A landscape with many valleys, sampled at points; each row gives a point and its height.
From any point a ball takes the steepest step (drop divided by distance) to one of its 3 nearest points. It stops when none of these is lower. Distance is the straight distance between rows; heights are no part of it.
netus: [106 132 119 131 133  72  98 201 143]  height 310
dab: [137 153 172 141 108 166 168 156 159]  height 127
Gal: [ 96 136 145 112  96 139 199  44 117]  height 559
Raz: [ 98 161 159 113  83 126 190  36 120]  height 563
Disol: [115 111 105 144 145  95  87 102  70]  height 558
nebub: [163 127 128 123 142 153 117 121 137]  height 154
Git: [159 118 125 121 135 158 121 107 131]  height 171
vanir: [147 124 112 117 137 133  97 100 109]  height 152
fada: [146 115  95 113 147 137 119  67  97]  height 115
viv: [163 132 130 126 137 139 100 137 137]  height 137
biki: [104  92  95 156 146  87 102 105  61]  height 702
Taged: [140 149 166 121 104 165 173 179 182]  height 50
veni: [161 137 128 111 131 137 102 149 152]  height 128
tokip: [ 77  92 106 133 152  78 121 214 153]  height 361
bese: [109 164 171 146  89 156 179  87 128]  height 588
Ruko: [149 115 115 116 138 163 137  81 117]  height 138
natok: [142 126 102 124 141 117  92  90  92]  height 89
dabas: [151 117 104 113 140 150 119  74 109]  height 118
vogo: [154 141 134  97 121 146 135 191 191]  height 230
Geti: [129 153 115  97 123  96  97 201 172]  height 234
gegu: [139 108  94  99 144 138 138  51 104]  height 139
Debut: [157 142 132  97 125 135 121 182 174]  height 51
Bagu: [156 137 150 118 117 160 150 169 178]  height 173
marug: [123 170 173 120  90 158 180 191 188]  height 122
rak: [151 123 140 131 130 171 148 106 138]  height 618
bipel: [111 132 141 132 113 167 180  76 124]  height 560
saf: [ 95  90 118 155 153  76 108 197 123]  height 129
baza: [152 145 117  91 125 116 100 191 175]  height 170
vogis: [128 143 117 108 126  85  92 193 154]  height 227
kam: [147 133 154 134 119 177 156 138 150]  height 190
zim: [126 169 183 146  95 164 177 132 156]  height 323
meli: [101  97 118 166 152  83  94 155  92]  height 108
Zuf: [ 98  88 119 163 154  79 105 180 112]  height 104
gulas: [143 125 107 126 138 119  91 100  94]  height 114
sol: [157 135 153 121 122 165 145 154 164]  height 133
fut: [132 139 171 136 105 174 170 125 152]  height 260
Benil: [156 126 115 123 132 138  97 114 124]  height 151
zomil: [ 95 148 148 131  94 143 187  54 123]  height 564
Nuteg: [ 90 132 107 119 128  76 104 211 160]  height 349
sen: [137 119 119 123 137 164 164  67 120]  height 333
Ripin: [121 159 172 149  92 165 174 117 144]  height 307
Lopib: [118 109  83 126 144  92 105  70  64]  height 125
vom: [140 133 126 129 132 101  84 156 126]  height 211
metig: [136 125 116 131 139 109  82 128  99]  height 278
far: [128 135 128 125 132  90  90 177 140]  height 169
famu: [119 114 104 146 139 100  88 113  83]  height 763
tud: [159 129 142 121 130 170 133 136 153]  height 167
Sof: [148 110 105 106 142 151 132  61 110]  height 123
Nazo: [119 134 149 135 113 165 180  79 126]  height 617
gupo: [134 121 106 127 144 113  88  95  82]  height 143
dadu: [121 116 123 149 141  93  86 146 100]  height 130
vip: [150 147 151 110 116 156 157 184 188]  height 158
lopo: [109 102 110 159 148  87  97 124  74]  height 514
Pep: [150 124 116 115 139 157 112  94 117]  height 135
goruf: [100  88 123 166 151  87  98 167 100]  height 100
livef: [125 117 101 137 146 105  91  91  81]  height 232
fir: [138 119 124 126 136 170 150  83 121]  height 236
duzo: [134 113  89 113 145 109 108  59  78]  height 119
rimi: [ 94 110 115 143 142  70 106 202 135]  height 240
darem: [107 106 118 156 143  84  95 162 105]  height 88
Zomo: [130 135 151 136 116 174 168  99 135]  height 607
Godip: [146 113 100 119 146 128  99  81  99]  height 110
Kodo: [112 127 120 135 132  76  95 193 137]  height 256
sabov: [161 131 140 111 128 155 124 162 167]  height 93
Sal: [134 126 142 128 123 170 164  97 128]  height 653
dapa: [119 146 166 145 105 173 170 118 142]  height 331
selo: [121 119 124 148 136  80  90 161 112]  height 60
res: [143 131 123 128 141 113  86 133 117]  height 195
mogur: [105 112 128 144 141  69  97 179 121]  height 136
Gire: [136 155 177 131  99 158 171 174 181]  height 87
Kon: [135 140 149 140 118 174 161 104 141]  height 505
rin: [145 146 164 130 110 166 168 170 175]  height 86
velan: [125 115  92 127 140 100  98  78  76]  height 140
dipo: [133 171 176 138  89 156 176 164 174]  height 124
vima: [125 119 130 126 121 167 175  66 122]  height 444
kar: [131 106 106 108 138 155 164  52 111]  height 273
Dedo: [127 110 118 111 134 158 175  58 115]  height 354
safa: [104 102 118 161 147  89  95 135  80]  height 267
Sigi: [ 97 175 166 124  81 146 179  56 124]  height 565
babo: [157 137 122 106 126 124 103 172 161]  height 111
Mas: [118 147 113 106 122  90  92 197 164]  height 249
vibu: [104 167 166 138  88 159 179  80 129]  height 577
nev: [144 152 151 107 108 156 168 188 196]  height 112
Fil: [149 130 118 128 143 128  93 114 113]  height 172
mise: [124 125 126 139 136  82  86 169 121]  height 99
gif: [ 86 119 108 130 143  69 104 212 150]  height 320
teb: [133 120  91 117 143 119 100  75  90]  height 116
Golo: [106 125 134 118 119 151 197  55 121]  height 539
Degu: [100  97  90 151 151  84 105  88  55]  height 716
Golu: [ 73 113 104 127 136  73 120 219 160]  height 345

Where does a ball stop that starts at each point below?
Mas: selo
zim: Taged
Geti: Debut
vibu: natok
biki: selo
dipo: Taged

Call two points neighbours if one is among the 3 nearest of the other. Go from one point of each pair to the other, from neighbour to neighbour, staying as low as possible. Name the highest point that can't be avoided.
selo / natok: vom
Taged / natok: Bagu
natok / Debut: vanir
